Each row is a point on a landscape with many peaks, with its height.
From any point a climber steps to the highest of the 2 points nearest to it. It stops when none of these is higher. Distance is the straight distance between rows; heights are no part of it.
Gavi (h 3.27): [116 151 116 156 113 131 119 147 112 136 126 133 110 108 130 102 110 173
 121 151  82]
kur (h 0.55): [149 139 140  49 138 102 104  67 126 159 173 112  93 164 158  98 191  26
 108  73 163]
kino (h 3.18): [113 106 178 117 136 169 147 107 161  82  99 154  83  84 110 106 120 160
 141 131 138]
fol (h 3.79): [150 156 108 170 125 111  67 147 123 129 100  90 133 151 131  69  95 136
  99 113  98]
riki (h 4.50): [119 121 152 135 147 168  95 106 144  99  69 123  87 121 123  76 112 176
  79 119  95]
gukiz (h 4.96): [163 131 181 109 139 112  87  96 158  90 108  93  64  83 112  96  93  78
 167  73 162]
Leg (h 2.68): [ 99 121 155 122 123 137 116 111 143 103  99 144  82  83 146  88 113 145
 121 153  70]
Gez (h 5.84): [152 157 143 115 152 101  59 128 160 100 121  80 104 123 124  76 115  74
 154  74 162]
Rus (h 1.25): [ 55  94 120  82 115 152 160 110 136 116 106 178 135 102 125 103 112 170
 121 208 104]
per (h 4.63): [165 183 114 151 115  93 104 166  84 170 141 120 137 118 122 114 141 113
 107  93 127]
mag (h 4.00): [138 124 109  79 126 114 149 138 109 175 183 137 172 133 131 165 199  74
 125 104 164]
Timuz (h 3.14): [139 147  96 123  81 118 162 136 103 172 186 130 138 162 135 144 162  75
 137  78 133]
Zad (h 2.39): [103 117 127 139 111 159 141 114 120 132  70 157 136 129 143 118 111 172
  81 197  74]
Fod (h 5.40): [144 144 137 132 144  95  62 108 185  73  96  96 103 124 137  71  81  87
 138 107 135]
fipag (h 4.60): [136 168 152 135 145 116  80 147 119 126 132 112 128 111 119 136 157 126
 120  94 131]
pelef (h 0.78): [ 97 107 133 126 164 134 145 137 166  95 138 139 137 103 123 181 124 118
 163 171 131]
maku (h 2.64): [ 82  97 132 132 113 158 145 120 154 100 100 148 137 129 127 140 114 195
 125 182 129]
lev (h 3.47): [135 164 111 121 107 107 122 126 118 148 174 109 129 150 137 132 163  63
 145  69 121]
lapi (h 5.26): [154 110 181  83 142 131 142 102 145 114 140 125 108 129 114 159 183  67
 148  66 199]
bub (h 5.01): [ 88 132 142 120  84 162 116 107 152 102 136 128 102 103 112 126 118 156
 150 123 117]
mumuf (h 5.10): [136 130 174 132 137 120  69  99 179  81 105 101  77  93 128  66  79 101
 156  95 147]
ran (h 1.64): [ 81  87 161  93 142 164 146  95 153  94  69 185 113  96 129 112 123 165
 107 185 107]
sar (h 2.78): [135 127  94 161 115 120 140 143  87 166 127 157 103 106 127  92  84 191
  83 161  68]
vite (h 5.76): [161 171 122 104 122  75  82 123 102 158 150 111 144 134 149 114 186  80
 105  71 157]
Gen (h 0.50): [165 116 158  57 146 106 105  59 139 133 148  96  63 166 144 102 152  16
 133  56 184]
Ribuv (h 2.14): [169 146 117 178 100  91 118 147  78 172 156 119 147 162 127 156 133 163
 116 116 148]
Femu (h 3.52): [157 129 113 122 139  98 136 151 103 176 157 146 196 139 143 166 193  94
  92 111 159]
Tode (h 3.09): [109 161 113 147  91 136 114 142 119 147 165 113 121 121 114 122 118 142
 167 112 108]
Mebir (h 1.03): [139 111 166 117 113 121 154  90 162  83 121 116  90 135 151 154 140  62
 149  91 125]
fuzo (h 2.20): [ 79 108 152 110 116 154 128 104 137 119  76 172 113 105 146  98 121 167
  78 174  80]
Nira (h 3.87): [141 170 111 170 123 109 106 165  91 160 129 125 117 108 114 104 114 153
 113 118  86]
tepib (h 3.64): [ 77 116 135 119  77 160 118 110 144 111 117 147 118 109 127 124 117 193
 135 165 101]
Fof (h 4.30): [148 121 142  62 135 128 137 110 124 160 167 135 155 145 144 151 216  63
 116  96 174]
fabog (h 6.29): [149 172 137 100 140  92  68 112 128 127 124  96 125 140 130  95 166  70
 139  66 165]
lupo (h 2.89): [113 116  98 158 114 144 158 132 105 126  97 151 151 122 136 137  96 194
  95 203  96]
deda (h 2.73): [195 125 123 195 117 109 143 151  60 170 146 120 140 161 134 154  92 178
 107 136 140]
pove (h 2.95): [154 144  97 136 129 106 154 175  98 171 149 149 175 122 111 163 153 121
 115 129 152]
Vod (h 4.53): [117 109 109 147 131 138 142 155 120 124 140 121 172 142 112 164 117 172
 167 161 165]
kab (h 1.69): [119 135 162 147 124 116 118 117 159  89 106 117 108 103 143 153 125 122
 129 128  93]
vif (h 3.65): [126 124 116 142 106 141 150 144 128 134 156 113 165 163 124 168 146 143
 162 125 147]
levag (h 0.79): [138 109 168  93 131 124 154  85 150 115 165 112  91 160 142 160 169  36
 152  76 134]
tol (h 5.75): [172 157  95 187 112 122  92 130  81 147 100  89 118 163 138  81  69 162
  82 120  86]
Kaz (h 3.08): [146 154 130 172 115 126  97 138 136 102  84  97 119 151 135 100 126 138
 109 111 105]
pef (h 3.92): [119 127 177 126 145 156 126 123 152  87 106 139 101  97  98 135 136 142
 158 104 156]
modin (h 1.45): [ 75 111 107 124 158 139 159 146 152 101 127 158 141  97 124 147 105 146
 144 200 120]
zafa (h 2.34): [130 130  86 177 110 115 167 168  91 162 143 162 124  99 112 123  82 180
 112 171 105]
Pem (h 4.73): [146 128 183 114 130 149 121 121 144 101 117 125 116 119  98 153 157  98
 168  76 183]
buz (h 2.56): [153 149 125 171 124 118 138 145 117 124 102 105 145 170 136 131 165 120
 116 107 108]
famak (h 1.21): [143 131 167 136 130 113 115 102 160  74 109 103  85 107 140 129 136  79
 148 102 118]
Dobuz (h 0.46): [158 136 154  76 125 124 115  82 153 106 136  96  74 153 135 108 142  38
 149  29 187]
Nodi (h 3.17): [127 133 111 146 117 120  72 129 142 114 100 107 116 114 140  42  81 146
 100 132  81]
Vugi (h 1.94): [101 131  95 154 145 118 154 161 126 139 152 155 155  97 110 149 117 149
 137 184 109]
Med (h 4.15): [108 119 142 147 172 155 138 141 123 121 110 138 120 115 105 114 125 201
 102 155  91]
sarak (h 2.81): [132 111 184 118 130 154 127  89 163  73  76 141  61  66 115  77 103 128
 146 108 124]
goliv (h 1.92): [124 102 139 104 180 135 152 145 163 111 133 134 152 118 115 189 145  95
 169 137 158]
bape (h 3.02): [157 107  84 146 102 113 176 162  83 195 174 138 178 157 130 161 123 131
 162 134 178]
ripir (h 4.76): [114 111  98  91 134 148 178 143 140 135 193 130 148 153 130 192 135  68
 153 115 136]
sasis (h 5.41): [ 90 122  85 118 100 156 177 135 147 114 154 138 156 134 127 170 102 134
 166 176 120]
lizuk (h 2.93): [101 119 133 118 110 131  78 105 148 121  94 137  99 105 146  41 104 151
 101 145  64]
vige (h 1.05): [ 93  84 131  91 130 163 147  95 108 147  78 171 139 152 136 113 101 220
  61 212 106]
Vivu (h 1.51): [ 89 101 146 117 107 158 154 105 170  80  99 152 143 108 138 157 113 148
 136 168 128]
Noz (h 3.81): [188 146 110 199  97 125 110 137  65 151 118 104 123 170 148 117  88 173
 102 124 111]
tenen (h 4.65): [134 151 125 152 110  89  70 132 167  97 129  98 111 124 144  95 102  97
 140 100 100]
Bute (h 0.91): [116  88 111 112 132 158 153 102  76 156 111 164 127 151 143 107  76 231
  59 202  86]
kofo (h 5.45): [146 159 169 127 165 108  59 128 141 101 112 105 100 106 110  93 131 109
 135  93 140]
pov (h 3.38): [138 149 145 149 162 120 102 164 115 136 138 122 146 120  99 155 150 167
 113 130 127]
povet (h 4.75): [165 106 178  46 144 124 134  75 123 139 170 125 113 140 137 156 193  48
 117  79 189]
Fozo (h 1.17): [ 73  89  97  97 119 155 155 105 107 142  92 183 155 132 140  99  98 202
  97 228 123]
gomu (h 5.30): [176 174  94 126  99  70  99 133  80 178 141 130 155 134 146 104 168  85
  84  76 148]
bure (h 3.94): [126 123 133 101 120 140 157 130 143 111 165 120 123 137 121 168 157  74
 158 109 131]
mov (h 5.43): [136 103  74 156 166 106 156 176 113 168 124 132 191 143 120 176 119 134
 135 168 164]
vuf (h 3.85): [134 139 164 147 166 152 101 134 139 100  89 122  96 114 110  87 135 155
 114 114 104]
Tisu (h 6.36): [ 87  95  75 117 130 147 171 144 151 120 160 119 177 152 128 186 106 124
 178 155 157]
Sen (h 3.93): [128 160 125 125 110 101  95 124 149 123 160 101 105 126 132 116 130  69
 155  80 119]
Sovi (h 2.43): [136 139  92 162 132 113 161 179  86 163 146 155 156  98  96 146 117 144
 125 151 127]
nare (h 3.39): [121 113 118 125 172 108 145 167 132 136 129 135 181 123 119 183 143 121
 143 146 145]
napid (h 2.80): [119 141 138 140 122 122 146 144 132 113 145 125 131 117 128 163 134 104
 148 127 102]
norem (h 4.13): [146  97  80 178 131 113 179 158 114 153 118 131 186 163 145 175 106 157
 134 175 141]
biga (h 3.75): [ 95 138 130 106 104 163 135 140 136 115 178 124 117 113 103 141 126 148
 169 114 116]
duse (h 2.99): [116 129 149 137 188 144 126 161 125 127 121 141 143 106 100 141 146 181
 119 154 131]
Dile (h 5.39): [114 103  67 100 140 130 172 156 129 167 174 127 176 160 129 184 127  87
 167 130 167]
ledo (h 5.82): [137 135 134 144 154 166 116 127 114 130  86 117 105 144 114  83 115 198
  76 133  75]
sul (h 3.26): [137 128  96 138  94 126 166 131 106 176 175 122 166 177 134 150 155 109
 156 104 157]
gav (h 3.40): [113 103  74 162 139 123 170 141 117 140 103 141 173 139 147 161  67 181
 116 214 130]
lepi (h 3.46): [110 105 116 140 131 169 153 138 130 120  95 130 157 142 113 131 111 191
 157 185 135]
fik (h 0.62): [137 134 150 102 133 100 133  83 140 151 174 111 103 161 160 123 189  35
 120  72 150]

For each start below, name the point where the climber stops.
Gen -> Tisu
zafa -> fabog
Vugi -> lapi
Fozo -> mov
kab -> Tisu

Call two points neighbours if one is among the 2 nearest of the other. Go from one point of each pair to the other, from neighbour to neighbour, staying as high as possible. Name the lowest point that can't be avoided.
ledo, lapi -> pove
fabog, Vod -> Timuz
Gez, ledo -> duse
tol, mov -> fuzo
